A landscape with many peaks, sampled at points; each row gives a point and its height.
From any point a climber steps to the highest of the 4 points nearest to it. It stops when none of these is higher. Distance is the straight distance between rows; heights are no part of it.
q_616 height 41.6: [105,110,89,141,85,95,138,86,140,93,113,78,99,61,117,88,93,143,116,105]
q_601 height 48.3: [101,94,104,77,111,115,105,102,117,104,82,106,80,90,92,79,98,122,104,103]
q_186 height 40.3: [103,79,100,113,111,100,105,106,103,92,120,109,109,115,99,95,105,100,77,123]
q_955 height 59.6: [90,119,88,140,95,95,111,89,83,92,107,85,88,111,87,95,122,88,105,93]
q_844 height 49.4: [104,113,85,82,110,80,76,113,64,97,72,95,100,134,87,142,84,70,112,85]
q_460 height 64.5: [112,102,92,64,115,101,75,113,95,114,98,104,99,90,100,113,95,96,89,107]
q_53 height 83.3: [105,94,113,69,103,105,104,104,113,105,94,117,83,87,98,79,91,128,107,106]
q_814 height 60.5: [106,105,91,60,100,116,93,98,88,114,81,106,85,90,116,94,88,133,93,92]
q_712 height 39.0: [91,104,87,134,94,113,127,82,118,86,93,79,100,91,109,82,97,126,111,84]
q_7 height 49.1: [95,125,76,70,108,86,93,114,57,116,82,91,94,131,105,125,94,89,98,100]
q_34 height 63.9: [99,83,117,157,107,91,102,105,115,90,128,128,107,79,80,79,111,100,102,135]
q_523 height 49.6: [86,90,108,85,119,96,89,115,87,100,106,108,93,103,99,104,95,79,90,135]
q_102 height 59.1: [101,100,107,67,104,104,90,104,98,100,94,117,80,86,106,86,90,130,92,98]
q_125 height 62.6: [116,105,90,138,103,97,104,84,116,92,113,89,100,88,82,91,107,112,100,95]
q_386 height 51.2: [101,111,78,122,104,101,104,95,99,98,103,81,99,111,83,88,120,93,87,100]
q_224 height 56.0: [87,124,92,30,120,121,104,101,89,114,78,99,96,106,126,89,94,124,89,96]
q_21 height 20.5: [100,114,94,107,90,105,117,94,97,106,99,72,95,116,83,89,124,79,101,98]
q_29 height 40.7: [116,100,75,119,81,100,141,86,147,95,113,76,107,65,128,97,94,146,123,90]
q_178 height 46.6: [82,93,85,114,111,90,102,103,87,92,93,104,91,132,83,94,110,83,94,113]
q_213 height 59.7: [102,120,79,37,120,122,91,101,82,112,79,93,106,117,113,113,101,100,100,88]
q_813 height 47.6: [91,95,89,96,108,97,101,108,94,99,104,96,94,115,88,91,104,85,91,122]
q_461 height 45.0: [108,104,95,90,96,112,102,99,110,110,76,84,91,96,84,92,111,95,114,89]
q_582 height 45.4: [90,101,92,96,95,88,88,107,82,90,78,98,83,144,76,110,110,71,120,100]
q_505 height 36.4: [102,99,95,93,101,101,103,108,110,103,102,87,96,115,79,89,111,85,95,119]
q_103 height 49.7: [115,101,85,74,102,102,85,104,104,116,81,87,96,91,90,102,100,102,106,98]
q_244 height 51.6: [123,100,90,111,86,94,150,76,154,102,125,93,103,75,116,90,95,142,108,96]
q_518 height 58.7: [108,102,96,132,97,95,137,80,129,95,114,102,86,70,109,78,84,142,109,100]
q_718 height 56.2: [101,112,89,138,69,115,115,74,109,71,84,79,107,77,112,96,108,106,117,73]
q_203 height 68.6: [77,101,123,70,128,93,91,107,74,122,103,110,117,113,132,125,91,78,61,98]
q_890 height 58.3: [90,108,90,140,56,108,112,74,111,58,79,79,101,63,120,85,113,107,135,88]
q_78 height 50.6: [125,138,105,80,59,91,93,109,62,129,78,70,96,112,105,104,109,77,112,91]
q_167 height 36.6: [81,80,104,94,113,97,93,112,94,92,108,107,99,113,95,103,96,84,88,132]
q_499 height 60.2: [99,103,90,152,95,108,109,82,124,73,97,88,100,67,87,92,107,114,128,90]
q_236 height 53.4: [88,94,121,88,121,102,78,119,89,111,109,110,102,88,117,115,82,79,84,122]
q_265 height 64.4: [99,95,107,157,112,85,104,102,112,82,117,117,101,79,77,79,113,100,100,123]
q_74 height 50.8: [120,77,115,131,95,95,89,98,122,92,142,129,113,85,96,94,99,116,95,109]
q_64 height 55.8: [92,99,89,83,132,80,80,111,57,106,76,110,99,122,110,134,77,70,95,99]
q_51 height 35.7: [98,106,87,114,94,104,116,95,100,106,101,78,89,121,80,93,122,84,98,100]
q_200 height 64.1: [96,101,86,138,110,88,98,99,91,85,111,107,90,105,87,85,112,96,82,106]
q_347 height 56.4: [108,100,84,127,101,103,122,81,118,85,101,102,91,86,98,86,96,130,101,89]
q_84 height 33.8: [97,90,101,91,100,114,110,98,121,105,82,105,82,96,92,71,100,128,106,99]
q_502 height 42.6: [110,62,118,120,80,97,106,94,118,84,139,132,106,97,108,87,93,128,102,91]
q_321 height 59.8: [87,115,98,155,102,92,104,88,88,77,97,115,82,99,73,94,135,77,122,93]
q_776 height 58.9: [92,125,99,147,77,109,108,83,104,74,106,79,97,73,91,94,125,83,124,105]
q_642 height 70.7: [89,87,134,84,104,100,79,125,114,113,127,121,120,85,107,124,80,101,104,87]
q_90 height 48.0: [112,100,87,81,100,111,91,102,114,113,80,92,91,100,81,92,106,104,109,99]
q_312 height 56.5: [103,111,90,59,91,111,102,97,92,124,78,84,87,92,119,92,91,136,81,99]
q_610 height 65.7: [93,79,128,80,96,109,90,124,120,93,123,124,113,89,106,97,78,113,107,88]
q_606 height 47.3: [86,114,119,37,127,112,90,105,98,110,93,121,126,109,134,104,87,98,82,75]
q_206 height 35.8: [100,102,97,104,96,114,136,95,123,108,82,86,87,95,100,72,95,128,105,94]
q_497 height 66.0: [107,97,100,58,115,108,83,103,95,103,101,117,107,87,116,118,88,112,83,89]
q_604 height 60.8: [99,97,87,145,104,82,94,87,74,85,101,109,86,122,77,98,122,83,104,86]
q_800 height 70.3: [85,95,138,88,109,97,83,122,106,117,128,113,121,89,109,124,80,94,91,97]
q_374 height 61.9: [96,98,94,79,112,96,84,116,88,109,98,99,90,98,89,104,100,78,93,122]
q_515 height 42.5: [93,101,102,95,121,75,78,110,80,93,90,101,120,133,75,140,90,49,107,128]
q_621 height 53.9: [104,115,82,61,122,98,88,110,70,117,97,98,107,106,113,121,95,87,81,104]
q_92 height 62.3: [111,104,92,149,107,101,110,85,127,87,103,96,102,70,75,90,106,107,119,95]
q_637 height 50.4: [100,103,102,81,92,112,110,102,109,117,75,96,74,85,99,79,90,124,105,100]
q_594 height 42.7: [108,73,117,137,102,95,89,108,107,88,148,119,108,102,101,101,101,111,77,124]
q_556 height 57.3: [84,109,89,140,66,104,118,81,114,74,81,70,104,73,126,89,98,114,118,79]
q_250 height 52.3: [114,111,74,60,102,115,87,97,79,117,77,80,97,110,105,111,99,111,95,80]
q_961 height 48.7: [104,137,80,75,85,91,93,120,52,118,77,77,88,131,100,117,97,90,100,93]
q_56 height 65.2: [93,87,109,94,136,94,79,97,69,116,81,115,106,116,109,146,74,68,93,99]
q_634 height 68.2: [100,101,114,56,120,108,80,108,94,98,103,117,124,100,124,122,90,103,77,74]
q_226 height 51.1: [137,126,93,73,61,101,95,104,65,122,69,72,106,114,109,105,109,85,113,83]
q_651 height 60.0: [106,121,90,142,88,105,108,80,112,93,104,75,102,83,84,98,118,96,111,86]
q_277 height 69.7: [77,103,140,96,115,90,79,123,95,125,125,107,116,98,119,136,82,95,74,88]
q_190 height 48.8: [108,68,114,126,87,87,112,88,119,93,141,140,96,83,102,78,87,129,104,91]
q_696 height 49.0: [100,109,102,87,91,114,115,100,113,119,71,84,79,81,106,77,95,126,105,100]
q_391 height 53.2: [98,111,110,49,100,104,98,108,89,97,105,123,100,89,127,92,79,138,86,90]
q_554 height 64.8: [103,99,115,73,93,97,115,106,111,110,109,118,87,81,101,75,84,131,101,111]
q_27 height 52.2: [100,110,80,76,86,112,101,97,79,124,65,83,84,88,109,90,100,122,98,87]
q_231 height 62.2: [97,118,95,149,99,105,107,88,116,87,113,87,101,72,73,90,120,93,115,102]
q_801 height 64.9: [115,99,103,69,108,103,74,108,98,105,97,109,101,87,105,112,91,101,94,101]
q_602 height 49.2: [106,120,88,83,87,99,86,110,79,129,81,75,95,108,88,103,107,80,110,100]
q_46 height 35.9: [110,113,99,95,67,114,116,83,104,110,64,74,106,100,108,84,112,83,128,74]
q_538 height 61.7: [101,105,99,75,123,87,85,112,75,113,96,105,98,94,109,116,88,87,78,122]
q_932 height 32.9: [120,118,93,82,66,114,93,95,82,119,59,72,101,95,99,97,104,92,114,69]
q_687 height 49.8: [109,117,71,62,81,116,98,91,73,121,63,76,105,119,112,102,105,104,106,79]
q_641 height 46.9: [93,79,96,91,125,78,75,101,79,93,84,111,111,123,86,133,90,56,111,117]
q_619 height 63.8: [81,94,121,88,129,92,82,114,74,109,93,118,102,101,125,125,77,70,84,113]
q_850 height 62.4: [87,109,90,156,108,82,102,93,91,81,106,106,86,83,74,87,119,87,106,103]
q_81 height 64.2: [105,105,103,65,97,107,99,105,102,112,91,107,81,80,107,81,86,135,94,104]
q_765 height 57.2: [90,108,99,136,59,120,102,77,120,68,94,75,110,68,101,100,124,91,143,102]
q_963 height 51.4: [124,123,81,62,68,108,90,95,66,124,72,68,106,121,106,109,104,93,109,75]
q_993 height 48.2: [107,123,92,125,82,100,120,84,86,96,98,72,103,114,104,86,123,75,109,93]
q_30 height 49.9: [90,108,84,131,82,112,133,89,117,87,87,75,101,85,118,80,93,120,109,88]
q_560 height 63.4: [113,96,107,71,119,94,73,115,99,105,108,110,108,86,114,120,85,98,85,111]
q_447 height 40.4: [97,103,100,87,99,119,110,98,110,112,74,90,80,91,91,85,99,116,109,90]
q_860 height 79.8: [100,66,124,86,97,106,90,114,122,91,131,125,115,100,99,99,88,110,101,97]
q_670 height 41.3: [92,102,87,85,125,78,73,115,70,99,78,110,88,121,84,122,91,70,112,102]
q_946 height 45.6: [85,83,91,91,121,88,79,112,84,93,81,109,90,122,86,115,99,68,111,112]
q_369 height 79.4: [75,104,100,161,118,95,117,97,102,69,107,111,96,95,60,86,130,90,113,113]
q_47 height 26.1: [110,64,114,114,89,105,95,101,118,86,140,121,119,106,103,99,89,112,95,94]
q_521 height 63.7: [103,95,112,65,109,104,79,113,97,94,107,125,103,86,120,103,81,120,93,86]
q_622 height 34.4: [95,74,129,100,102,103,95,121,121,95,139,112,118,112,107,115,95,96,85,116]
q_856 height 67.7: [85,101,117,76,126,87,88,104,67,112,101,113,103,108,128,128,85,80,71,100]
q_403 height 34.7: [90,68,122,96,88,104,112,103,113,83,134,133,106,103,101,79,90,120,99,97]
q_842 height 67.9: [98,94,131,79,112,100,75,121,100,109,114,114,110,86,112,121,86,91,85,107]
q_569 height 58.4: [88,119,98,151,90,104,118,87,118,74,114,78,100,76,76,95,125,90,124,114]
q_285 height 37.7: [77,84,96,102,119,94,94,111,96,94,94,109,90,120,96,93,101,88,90,125]
q_237 height 63.3: [92,80,94,149,115,79,85,94,91,82,101,124,90,105,76,93,118,88,97,109]
q_532 height 60.7: [112,107,88,132,99,107,112,85,115,95,106,77,104,98,86,92,116,98,96,87]
q_827 height 42.3: [84,105,86,87,113,81,86,118,64,106,79,106,85,116,100,114,94,76,102,107]
q_164 height 54.0: [111,102,98,104,85,100,150,84,150,111,109,88,104,83,118,87,94,136,105,104]
q_367 height 51.7: [98,119,75,79,119,77,86,107,63,102,76,101,93,127,104,128,87,79,103,92]
q_555 height 42.8: [72,90,138,96,122,95,88,124,91,104,111,117,101,104,119,122,85,80,88,114]
q_15 height 63.6: [114,89,107,148,110,92,109,92,128,83,129,121,108,71,72,81,105,106,109,122]
q_656 height 50.0: [98,108,70,51,83,124,99,95,74,124,64,81,99,113,113,97,98,118,100,75]
q_109 height 57.1: [106,102,89,128,97,93,138,83,129,94,111,95,92,80,112,84,94,141,106,96]
q_54 height 62.7: [79,81,136,88,102,104,86,127,121,113,141,115,121,94,94,125,79,98,108,90]
q_463 height 54.5: [109,82,109,122,92,86,134,84,124,90,130,135,95,84,108,70,87,137,97,98]
q_421 height 48.5: [89,58,118,125,83,93,103,99,115,92,159,138,101,96,106,90,88,127,105,83]
q_247 height 60.3: [109,78,123,150,97,85,101,105,126,100,147,131,114,82,84,86,102,106,107,123]
q_717 height 58.8: [110,123,93,130,61,107,106,66,97,72,93,75,109,74,116,100,126,82,133,101]
q_473 height 54.3: [117,72,121,136,92,91,100,93,127,93,141,136,106,78,91,88,99,119,113,101]
q_227 height 50.7: [116,125,77,51,80,109,97,108,72,125,82,71,109,130,103,115,108,91,104,83]
q_432 height 55.5: [103,108,92,62,128,95,92,103,78,121,102,101,115,108,119,128,94,88,76,100]
q_857 height 46.4: [108,89,102,87,115,100,94,111,112,99,110,101,103,106,91,96,106,94,81,123]
q_797 height 52.5: [84,86,80,101,110,87,92,102,89,92,83,106,93,141,83,109,109,76,104,104]
q_871 height 57.9: [94,105,112,75,122,93,78,115,86,109,108,109,108,89,112,118,89,88,84,115]
q_185 height 37.1: [73,76,131,94,109,102,99,123,108,96,124,112,112,112,112,118,86,88,84,124]
q_427 height 56.8: [108,113,94,127,63,110,113,71,106,76,86,66,113,88,125,94,114,85,116,77]
q_364 height 55.9: [96,85,124,77,83,100,123,108,123,102,118,124,96,100,103,74,88,130,101,103]
q_360 height 57.4: [116,104,116,77,87,99,128,99,144,121,96,96,105,78,102,89,93,137,113,114]
q_683 height 56.9: [109,96,102,124,92,91,140,77,127,94,127,112,95,81,114,74,86,138,105,100]
q_63 height 61.5: [107,111,88,141,101,102,106,79,121,87,104,87,104,77,84,96,108,107,112,88]
q_663 height 60.4: [103,85,86,149,110,73,78,91,88,83,100,110,100,115,68,115,121,73,99,102]
q_943 height 55.7: [108,93,99,76,110,103,89,119,109,102,108,102,102,97,85,102,105,90,91,127]
q_484 height 57.0: [92,81,84,108,111,82,85,97,86,86,97,101,117,140,80,130,105,61,102,120]
q_603 height 56.3: [109,64,126,141,85,88,84,110,123,101,164,132,109,88,90,99,97,110,103,109]
q_245 height 68.8: [79,106,134,68,126,94,92,109,79,128,111,109,124,121,129,127,93,83,57,94]
q_557 height 46.0: [96,96,98,93,124,75,78,107,80,102,84,104,115,127,82,142,85,52,103,121]
q_581 height 48.6: [104,110,85,88,120,74,72,113,70,99,74,102,99,128,86,144,85,64,110,98]
q_838 height 57.5: [101,101,90,140,100,104,118,78,124,81,100,99,90,73,98,82,93,132,120,88]
q_357 height 61.1: [81,87,139,94,115,101,86,129,105,109,123,109,112,95,112,121,87,85,83,119]
q_338 height 48.9: [114,94,89,117,107,102,107,96,111,96,109,90,104,107,80,91,115,104,79,107]
q_644 height 53.7: [110,123,88,46,88,118,104,96,102,123,96,84,99,94,122,94,97,150,82,105]
q_744 height 52.0: [94,91,128,66,98,106,96,112,113,97,105,126,100,83,105,97,80,124,103,94]
q_763 height 62.9: [116,105,94,147,108,99,101,91,119,88,116,99,97,82,77,88,112,106,98,107]
q_895 height 69.1: [72,94,139,89,130,95,82,102,75,127,101,111,109,121,130,137,82,87,63,91]
q_654 height 59.5: [104,102,92,69,101,109,93,97,89,116,77,104,80,90,107,95,95,123,100,92]
q_259 height 49.5: [112,123,98,86,76,91,93,117,62,117,76,78,83,119,94,105,105,74,116,102]
q_304 height 64.3: [93,90,97,153,110,84,97,99,93,85,110,114,89,95,76,78,112,97,93,115]
q_308 height 69.2: [94,97,126,61,114,100,76,114,95,107,118,122,127,99,126,120,80,99,76,66]
q_229 height 44.1: [114,84,102,123,103,98,94,104,114,89,135,113,108,100,102,96,102,107,80,120]
q_939 height 54.2: [111,118,99,58,89,100,103,99,100,116,103,98,96,82,120,94,93,144,84,102]
q_623 height 43.8: [105,112,87,130,76,106,145,97,136,95,105,68,108,71,127,88,91,135,106,98]
q_258 height 52.1: [102,83,112,94,92,104,129,93,123,91,116,120,92,101,105,73,88,137,99,108]
q_965 height 26.0: [107,95,92,108,99,121,117,85,123,98,86,101,88,101,89,85,105,121,97,86]
q_934 height 49.3: [111,138,85,68,73,97,94,116,59,126,81,69,102,127,104,114,104,90,101,89]
q_142 height 58.5: [109,109,94,134,51,107,105,73,109,55,84,82,115,64,125,94,131,84,139,106]
q_896 height 61.3: [81,123,98,159,94,96,111,89,99,81,109,91,88,84,75,86,121,84,120,111]
q_233 height 58.6: [101,114,91,126,56,107,109,75,103,61,79,77,106,72,124,94,111,93,129,84]
q_269 height 54.8: [92,115,79,48,100,132,101,99,77,122,65,82,93,112,121,101,97,121,101,85]
q_175 height 67.5: [74,100,142,77,124,95,83,108,108,138,123,101,130,121,114,138,84,101,61,73]
q_239 height 61.0: [116,89,98,146,104,95,116,87,127,78,115,126,96,76,98,84,88,128,115,92]
q_479 height 51.8: [111,108,81,77,84,115,92,96,83,119,68,87,94,100,103,106,101,110,107,74]
q_464 height 63.5: [101,109,89,78,108,88,85,112,87,114,91,91,91,96,90,107,98,84,96,114]
q_577 height 41.8: [92,118,96,94,79,90,102,111,72,114,80,85,80,128,84,94,109,71,120,97]
q_686 height 59.4: [108,92,97,135,102,99,130,82,128,84,110,110,88,80,102,82,84,133,107,91]
q_276 height 29.6: [86,100,84,97,104,87,99,104,85,92,85,98,83,134,80,96,110,75,109,102]
q_615 height 62.1: [120,89,95,134,109,107,105,81,124,85,112,114,92,79,92,83,98,124,100,88]
q_680 height 66.1: [101,100,124,71,116,103,75,118,101,109,117,120,119,85,116,126,87,103,87,93]
q_922 height 50.1: [106,113,88,140,85,112,104,77,120,85,89,75,95,83,98,98,103,115,115,81]
q_230 height 51.5: [94,115,84,70,123,89,86,111,62,112,88,95,93,116,107,124,91,83,78,108]
q_457 height 53.5: [90,96,100,84,124,85,78,109,72,105,88,116,90,108,110,126,81,73,93,114]
q_270 height 53.1: [86,92,98,86,123,88,83,118,76,108,90,115,90,100,106,116,87,77,94,123]
q_437 height 14.7: [126,126,104,95,63,107,116,86,94,101,69,74,112,111,107,90,118,68,128,94]
q_513 height 33.7: [96,106,99,94,78,119,116,85,105,111,54,72,91,99,96,84,104,100,125,83]
q_859 height 27.0: [89,109,88,91,105,88,91,120,71,107,81,93,81,115,85,102,101,75,106,109]
q_377 height 69.3: [88,99,138,81,114,95,79,121,104,122,125,112,131,103,114,135,77,107,67,68]
q_926 height 61.4: [93,89,91,124,113,90,97,99,92,87,110,105,91,117,92,91,109,96,76,113]
q_694 height 52.6: [102,81,122,74,102,110,88,116,119,94,114,122,108,93,104,99,86,106,102,106]
q_376 height 44.9: [95,109,86,121,82,109,145,96,128,100,95,67,106,78,123,80,97,132,106,97]
q_840 height 56.7: [109,121,91,124,86,111,112,74,107,91,106,73,102,99,97,98,119,87,107,84]
q_373 height 47.8: [112,78,97,108,102,109,115,92,120,86,100,110,91,97,95,75,96,127,100,93]
q_197 height 48.1: [91,72,106,135,109,93,93,114,93,85,124,120,101,114,105,97,100,103,75,123]
q_627 height 46.1: [114,71,107,118,92,94,115,86,123,91,124,128,95,100,104,75,90,134,101,98]
q_785 height 54.1: [86,120,105,30,122,122,97,103,94,110,88,114,107,104,125,93,90,124,88,89]
q_881 height 15.4: [107,88,97,91,103,119,113,96,121,97,85,97,90,103,87,83,104,114,105,92]
q_80 height 59.9: [113,109,113,72,89,100,112,101,124,121,99,96,89,71,110,83,93,139,98,115]
q_485 height 20.2: [109,76,118,99,103,108,93,109,118,86,136,116,116,107,99,95,97,106,84,115]
q_111 height 52.7: [106,123,75,67,101,93,81,105,66,123,86,82,94,110,98,119,99,90,94,103]
q_591 height 55.4: [106,97,105,99,89,103,140,93,131,104,108,103,95,88,106,77,93,140,99,107]
q_930 height 77.7: [85,73,136,85,94,104,85,127,125,95,136,121,118,101,102,116,82,100,102,96]
q_795 height 34.3: [115,93,93,79,104,109,99,100,123,101,92,100,94,105,81,93,106,99,104,104]
q_721 height 60.9: [89,131,98,154,93,97,115,90,86,81,109,91,84,91,86,91,126,86,111,97]
q_184 height 40.8: [81,74,106,89,127,93,79,113,83,96,88,118,95,115,103,116,87,66,97,123]
q_979 height 19.4: [94,115,86,93,94,92,95,111,83,115,88,85,79,113,76,95,111,72,108,109]
q_648 height 61.8: [109,106,100,56,128,101,85,102,85,106,102,109,124,105,123,126,92,95,74,96]
q_831 height 58.2: [106,94,111,74,110,102,80,118,106,103,110,107,103,89,97,108,92,91,93,121]
q_711 height 42.1: [95,83,127,85,113,105,90,122,116,98,126,113,119,99,102,104,90,96,91,117]
q_266 height 33.2: [114,120,100,105,69,115,124,81,96,93,88,68,110,110,99,92,127,77,119,85]
q_8 height 55.3: [98,108,125,49,129,105,85,105,103,117,99,114,133,110,125,128,94,90,70,80]
q_96 height 65.8: [106,94,122,71,106,106,75,120,99,102,114,127,111,86,113,112,79,104,91,86]
q_75 height 38.1: [108,111,94,90,75,109,101,92,97,115,67,75,100,100,85,94,116,85,123,88]
q_311 height 55.0: [93,66,95,139,112,92,83,101,90,79,104,123,98,121,95,103,102,96,84,115]
q_923 height 54.4: [98,105,87,123,67,111,123,73,108,74,79,69,106,93,122,88,108,97,115,74]
q_981 height 53.6: [112,119,76,52,120,98,91,109,78,116,93,85,110,113,107,125,98,93,87,100]
q_89 height 63.0: [109,109,96,40,124,115,83,100,90,109,90,110,106,108,123,116,100,101,79,86]
q_928 height 55.1: [99,109,99,81,91,113,97,98,98,121,67,91,80,83,98,86,92,126,102,93]
q_516 height 69.0: [87,89,123,86,133,93,83,89,64,120,90,125,107,122,126,142,79,73,78,92]
q_253 height 53.0: [87,83,99,155,112,87,90,91,98,77,102,120,104,98,58,94,129,73,114,109]
q_716 height 50.5: [101,77,116,104,82,90,135,88,119,97,139,121,100,95,106,68,93,133,94,105]
q_913 height 59.0: [119,117,100,75,80,104,110,93,114,130,81,84,97,70,114,93,98,144,97,102]
q_106 height 69.4: [80,98,139,96,122,92,80,119,79,124,118,109,109,101,122,133,83,91,63,95]
q_658 height 51.0: [96,125,102,43,98,109,106,98,106,110,104,98,106,91,128,93,90,143,84,100]
q_180 height 30.3: [109,102,82,117,89,117,118,75,112,95,87,76,102,103,94,91,116,99,107,82]
q_618 height 60.1: [94,131,97,145,79,97,115,83,82,92,112,83,93,94,103,95,124,79,119,94]
q_340 height 50.9: [110,104,85,80,89,112,91,101,101,120,70,79,89,95,92,95,105,100,114,83]
q_570 height 53.8: [95,93,88,97,107,83,85,104,90,89,80,104,103,140,77,122,106,62,116,109]
q_319 height 25.6: [100,76,112,96,104,105,99,109,113,89,130,110,105,111,97,99,103,97,80,124]
q_33 height 52.4: [119,113,74,67,99,105,84,102,77,118,84,85,96,98,95,115,105,97,93,89]
q_567 height 47.7: [109,89,102,139,106,85,99,107,106,91,129,118,101,95,89,86,104,102,82,116]
q_123 height 7.4: [92,62,120,104,96,95,97,120,125,89,163,113,117,112,101,117,88,110,92,98]
q_818 height 3.4: [91,105,84,94,97,89,101,111,84,105,90,85,85,128,78,90,116,78,105,109]
q_599 height 54.6: [116,78,98,121,104,107,110,88,121,84,115,126,100,98,92,80,93,128,100,97]
q_788 height 64.6: [101,103,96,49,118,113,84,99,90,101,93,117,107,98,124,110,87,120,84,79]
q_151 height 22.8: [99,107,91,89,99,100,105,110,95,116,89,82,88,109,76,92,119,81,103,110]
q_52 height 54.9: [111,92,105,102,86,91,144,85,141,102,128,108,99,81,114,75,92,141,99,107]
q_645 height 30.9: [84,84,120,87,116,102,90,122,94,98,113,113,105,101,110,106,91,82,89,131]
q_701 height 57.8: [94,120,104,140,63,116,110,79,110,69,103,76,108,70,94,103,133,81,138,115]
q_759 height 62.0: [102,112,92,49,111,114,88,100,88,105,90,109,91,99,127,98,91,125,87,83]
q_86 height 56.6: [89,69,80,114,121,90,85,99,86,80,95,112,101,133,85,112,106,75,89,110]
q_992 height 23.1: [77,69,103,111,121,97,91,111,93,85,107,120,99,122,103,107,98,84,84,124]
q_306 height 64.0: [103,109,89,72,117,88,82,115,84,116,94,96,92,94,99,115,100,82,87,114]
q_354 height 62.8: [105,118,100,150,104,95,103,94,114,87,110,97,100,76,71,88,115,96,101,113]
q_334 height 29.0: [111,121,111,102,70,101,113,103,86,121,83,73,99,116,93,87,115,72,119,103]
q_631 height 18.3: [82,72,112,100,121,104,88,119,94,90,100,119,96,113,111,109,87,80,91,125]
q_412 height 85.5: [114,85,102,89,104,112,106,98,128,90,100,114,96,103,89,83,104,121,97,104]
q_302 height 52.8: [98,125,89,44,98,118,103,98,102,120,87,80,96,98,127,94,96,137,85,103]
q_59 height 51.9: [117,118,84,70,80,102,93,104,72,126,81,69,97,107,95,114,106,93,109,83]
q_575 height 53.3: [107,101,96,93,128,80,73,101,68,109,80,107,119,123,96,150,78,59,101,104]
q_592 height 24.1: [91,104,91,120,81,114,137,85,117,95,77,66,98,94,117,78,99,110,108,83]
q_715 height 63.1: [97,78,87,146,112,88,85,99,83,87,101,115,93,112,83,94,111,91,87,103]
q_169 height 60.6: [95,113,79,42,107,120,96,95,87,109,83,95,92,103,122,102,100,126,88,89]
q_342 height 52.9: [85,72,92,97,118,98,82,107,88,88,88,109,107,127,85,116,92,67,104,114]
q_474 height 59.3: [99,80,81,128,106,79,74,92,87,82,104,103,107,135,76,121,114,65,92,112]
q_455 height 57.6: [106,89,120,77,91,95,132,97,132,107,116,116,101,89,103,81,89,135,99,115]
q_791 height 63.2: [119,93,100,142,111,96,105,87,129,84,116,115,104,72,74,88,97,114,108,105]
q_365 height 48.4: [121,85,93,114,108,99,102,99,115,90,126,105,108,105,93,92,109,110,81,115]
q_754 height 58.0: [99,117,94,143,70,112,105,72,113,79,92,76,106,72,107,96,113,94,129,85]
q_359 height 65.0: [82,87,102,163,115,91,108,103,105,77,108,120,97,96,77,82,114,89,108,115]
q_590 height 47.9: [102,129,90,88,85,82,88,118,56,105,70,92,82,135,96,118,96,83,116,88]
q_673 height 61.6: [90,108,89,154,106,83,95,91,87,87,98,110,84,107,78,90,125,84,103,92]
q_450 height 16.0: [91,112,92,109,88,96,114,96,80,96,94,84,90,139,87,91,123,75,110,93]
q_443 height 59.2: [101,128,90,147,76,106,105,76,109,82,100,69,107,71,95,99,118,87,123,93]
q_477 height 37.0: [100,79,119,119,100,103,92,113,106,94,144,112,112,112,106,102,98,100,78,124]
q_208 height 51.3: [108,65,123,135,88,94,111,88,121,96,142,144,96,81,100,76,87,128,121,93]
q_144 height 28.0: [93,84,112,95,118,100,91,115,107,93,116,113,105,111,97,97,100,87,81,130]
q_632 height 55.2: [93,93,84,112,111,94,109,100,97,97,108,94,91,118,82,87,115,95,84,117]
q_287 height 35.1: [120,123,102,88,62,103,99,96,86,121,70,71,108,106,100,94,112,71,122,86]
q_170 height 50.3: [118,137,100,82,67,94,94,116,50,119,68,76,93,133,111,106,106,85,116,98]
q_626 height 54.7: [88,87,99,90,129,84,77,106,74,100,85,115,102,110,107,134,80,65,101,107]
q_864 height 61.2: [115,89,100,75,113,105,83,105,104,103,96,109,97,92,90,101,94,101,101,110]
q_887 height 56.1: [109,109,105,90,86,108,133,100,139,122,83,75,96,77,106,82,103,132,111,105]
q_62 height 32.0: [103,103,95,99,99,110,106,98,110,110,87,75,96,105,74,88,117,87,107,99]
q_263 height 65.6: [77,102,141,65,122,99,83,110,95,126,111,107,133,120,125,126,94,91,68,83]
q_254 height 57.7: [89,111,90,145,67,114,109,84,125,68,91,79,99,62,110,90,108,107,132,86]
q_196 height 55.6: [101,106,92,131,94,106,136,84,125,92,99,96,89,85,104,75,94,131,102,91]
q_962 height 62.5: [99,112,89,150,100,93,106,90,103,93,108,88,91,84,79,82,119,98,99,99]
q_727 height 58.1: [94,89,78,122,105,84,87,92,85,83,94,106,92,139,80,111,124,78,102,94]
q_417 height 50.2: [88,101,87,120,101,94,97,96,81,88,93,101,90,143,82,98,119,83,101,89]
q_789 height 15.2: [93,106,99,97,93,118,124,91,113,109,69,80,88,94,96,82,107,108,114,87]
q_326 height 25.3: [108,103,93,104,95,120,112,89,122,104,86,81,98,106,87,93,113,99,109,85]
q_325 height 16.2: [90,60,121,101,83,103,102,110,122,88,152,127,115,106,101,105,87,113,105,83]
q_562 height 23.9: [102,117,98,110,79,97,117,100,80,106,86,78,93,130,87,89,123,66,117,99]

Where does a climber stop that starts at each point below?
q_575 | q_860
q_992 | q_369
q_946 | q_369
q_634 | q_860
q_818 | q_369
q_90 | q_860
q_334 | q_860
q_206 | q_53
